Each scene shows the same named points in several views. A view is turned or mirrored, shifted and resized as a whole, has a little noise and may leave points out.
In the rows, zero is written as 100.

Scene 1
View 1
(174): [117 125 110 101  97 107  96 114  99 132 130  55  78  94  69  68  80 110
  82 110]
(54): [ 86 131  96 117 121 112 118 120  90 114  96  55  94 138  93  85  95 108
  90 109]
(239): [ 77 159  91  99  95  89 121  92 103 105  93  56  86 117 102  84  68 126
  86 126]
(298): [106 120  95  75  85  72  85  88 121 127 120  58  68  62  89  78  53 127
  73 129]
(181): [153 164 122 133  82  55 107 116 102 149 128  88 110  71 106  93  42  90
 105 110]
(255): [112 124 110 110 118 101 116 102  96 137 129  89 113  89  74  74  66 116
  77  57]
(205): [129 152 126  92  63  91 117 120 125 135 151  88  82  61  79  54  50 105
  78  98]
(136): [132  91 112  94 110 107  85 120 103 148 143  65  81  69  59  65  77 108
  71  92]
(32): [120 103 121 113 112 113 124 131 102 143 130  71 108  86  66  50  74 101
  63  66]
(208): [132 140 103 108 102  98  80  92  84 140 127  50  76  97  63  89  73 116
  97 123]
(139): [ 87 137  90  96 108  84 120  84 104 118  96  62  96  95  93  81  55 131
  74 105]
(24): [ 99 113  99 104  90  71  74  84  95 131 112  55 102  78 101  81  81 124
  76  89]
(257): [110 148 103 110 106  73  85  82  94 132 132 107 112  87 101 109  69 122
 102  62]
(289): [111 107  94  93 105  83  78  78  95 138 115  46  87  73  73  79  66 130
  72 104]
(154): [104 145 109  96  62  77  90  99 113 125 124  59  82  78  99  69  68 115
  82 117]
(222): [ 74 159  99  86  72  87 107  92 116 105 114  70  79 100 106  77  72 127
  84 112]
(30): [116 126 116  89  79  98  82 116 115 132 150  81  74  78  82  72  82 108
  85  95]
(280): [ 88 131 120 127  73  95  82 143 102 118 129  83 105 121 130  80 125  87
  99  76]
(134): [ 85 100  95  96  99  84  75 117 112 119 110  63  85  98 117  86  99 109
  81 105]
(231): [ 90 119 113  89  65  77 110 149 144 116 118  75  74  79 129  62  76  92
  73 126]
(152): [106 143  99 119 111  82 106  70  80 134 111  72 123  91  82  86  61 129
  83  66]
(91): [126 120 111 104  89  99  38  81  79 145 160  71  90  81  64  87 103 123
  97  66]
(57): [ 86 162 107  99  86  79 124 102 120 113 122 105 104  91 116  84  60 117
  86  78]
(313): [112 181 105  93  56  82  75  76  99 122 136  59  65  88  82  86  68 126
 105 133]
View 2
(24): [117  58  94  83  71 103 102 105 108  83  96  84  66  82  95 110 106  82
  92  95]
(30): [ 97  84  91  88  78 127 127 125 102  61 114  89  76  81  60  74 108  61
 141  81]
(231): [108  85  78 114 108 114 149  96  84  55  80 133  63 106  54  38  84  91
 109  99]
(91): [ 97  71  95  67  53 114 101 141 120  86 133  50  79  62  97 123 109  38
 145  65]
(255): [ 73  63 102  73  48 125 103  95 131  53 129  94  76  57  66  81 150  66
  88  94]
(205): [ 88  99 105  86  92 149 110 117 111  45  94 107  77  86   6  68 118  65
 122  70]
(32): [ 65  73  74  79  54 124 116  90 128   5 126 110  83  50  65  85 131  73
  99  92]
(222): [114  79  94 119  86 132 111  92  75 108 109 106  66 118  61  75 135  96
 100  94]
(208): [ 98  78  71 105  72 122 114 135  87  80 116  47 102  58  61 107 128  92
 104  67]
(54): [ 77  68  49 132  58 109 132  80  81  83 140  96  91  70  98  73 146 105
  70  92]
(257): [ 86  59 126  73  56 111 102 116 129 120 116  75  64  66  72  69 136  51
  80  80]
(152): [ 87  56 108  79  51 119  82  95 123  92 117  78  75  65  72 109 153  80
  61  86]
(154): [112  85  88 103  93 125 109 112  89  83  89  93  73  99  50  93 105  88
 106  78]
(134): [113  60  73 104  75  94 140 101  90  78 108  96  68  85 111  71  98  89
 107 108]
(174): [ 93  82  67 104  72 126 123 115  92  52 118  79  93  68  64  94 124  87
 116  81]
(57): [ 88  74 119  97  76 130 108  86 110 105 109 118  56 100  48  48 142  71
  79  92]
(181): [ 71  85 103  90  92 112 111 126 122  90  69  80  84  50  12  60 101  66
  53  44]
(280): [ 63  81  59 119  70  97 134  83 108 100 131 126  60  86 109  55  84  39
 100  62]
(139): [112  60  98 101  70 124 105  89  90  83 106  91  77  86  65  88 154 115
  70 111]
(298): [141  70 103  87  94 124 118 128  83  68  77  73  76  93  55  92 114 110
 115 108]
View 3
(289): [ 77  81 130 114  80 108 110  72  85  93  88  35  68 117 118  96 100 115
 153  93]
(239): [ 73  97 112 110  53  72 112  89 109  94  85  69  79  91  80  78 117 102
 136 141]
(57): [ 91  78 110  86  78  58 114  95  64  99  75  72  86  76  81  92 118  95
 101 118]
(30): [ 91  87 112  92 104 102 119  79  86  96  88  56 109  97 111  99 105  93
 117  76]
(205): [101  55 104  71  85  90 144  65  74  87  81  55 111  94 105  91 113  72
 114  81]
(298): [ 91  85 115  91  76  93 106  62  92  74  81  29  77 101 114  96 114 116
 150  96]
(208): [ 63  94 103 113  71 123 126  92  97  90  93  63  83 126 110  91 101  93
 141  88]
(152): [ 63  65 131 121  71  87 120 107  52 115  83  69  57 109  94  93 101 100
 122 110]
(91): [ 64  83 135 122 110 118 110 117  77 104  90  65  93 121 123 116  95 108
 119  47]
(231): [119 104 104  83 110  88 118  48 109  79  74  38  98  69  94  91 121  89
 107 127]
(174): [ 80  92 115 108  90 116 127  73  96 105  96  60  98 109 105  86  99  88
 132  95]
(181): [ 85  72  77  90  80 109 149  94  56  67  61  57  59 112  96  98 119  63
  90 103]
(32): [ 90  71 130 109 110 114 139  57  56 141  99  62  94 101  99  80  85  74
 114 107]
(255): [ 78  70 124 107  92  94 124  86  42 134  92  71  82 102  95  89  91  89
 114 100]
(24): [ 80  85 138 123  98  98 107  90  84  94  77  44  61 102 107 104 107 113
 124 105]
(313): [ 70  81 105  95  55  88 122 108 118  56  77  63  97 109 107 100 127 100
 135  78]
(280): [ 89 116 121 123 133 100 118 108 104 107  77  79  99  76  83 103 110  82
  70 116]
(257): [ 70  83 108 105  86  81 105 121  42 102  75  73  67 101  97 109 106 105
 101  89]
(136): [ 88  81 120 103 109 126 127  59  66 115  97  46  94 114 119  92  88  90
 131  79]
(154): [ 89  77 119 100  82  91 124  81 106  74  76  48  87  96 104  97 120  96
 125 101]
View 4
(231): [100  93 101  82  68  74 106 136 133 101  85 128  91  95  93  88  96  67
 120 107]
(313): [106 110  84  81  60 111  90 127  95  83  71  92 113  95  74  71 110  99
 107  99]
(152): [ 85 103 100  75  99  97 116 112  86  72  92  71 115  94  93 106  81  89
 106  94]
(54): [ 91  99  95  75 100 109  87 134  98  76  74  96 107  89 103 117  79  53
 120 119]
(222): [104 109 102  66  74  90  89 133 111  88  76 101 111  90  93  89  91  87
 115 102]
(289): [ 85  99  89  80  91  87  99 113  91  63 105  96 104  99  78  76  95  92
 120 118]
(30): [ 78  94  78  80  68  91 105 121 116  86  93  96  97  86  94  78 104  80
  99 110]
(239): [109 109 111  70  85 103  84 138  94  81  75  99 117  95  91  98  83  74
 123 101]
(139): [ 97 103 113  70  91  90  97 129  91  74  93  93 115  96  92  93  81  77
 120 100]
(205): [ 83  86  91  84  52  88 123 120 107 104  96  99 114  89  88  72 100  72
  97  95]
(134): [ 90 103  89  76  96  84  92 128 122  73  86 107  84  94  97 100  92  80
 121 119]
(154): [ 99 100  91  80  70  89 103 122 106  89  81 104 107  96  81  83  99  90
 114 105]
(136): [ 62  83  75  85  83  88 110 110 102  73 112  96  97  89  92  78  99  70
 105 125]
(32): [ 62  79  86  80  87  85 123 109 102  87 105  95 113  85 103 103  79  55
 103 120]
(208): [ 86  96  77  90  83 114  96 120  84  69  86  89 106  95  79  82 102  77
 111 116]
(181): [ 97  89  92 108  73 106 141 121  97  95  82  90  96 105  77  98 104  73
 103  76]
(24): [ 86 104  86  78  94  82 107 109 107  72  92  93  97  97  86  96  92  99
 115 114]
(255): [ 69  92  94  74  90  91 119 115  98  79 102  75 111  86 105 101  82  70
  97 100]
(174): [ 80  90  80  82  79  99  99 120  98  80  91  98 107  88  89  86  95  69
 109 121]

Which points are out of place in each view (at most two, in the order of its rows)? Write - if all are in place.
view 1: (289)
view 2: -
view 3: (136)
view 4: (222), (24)
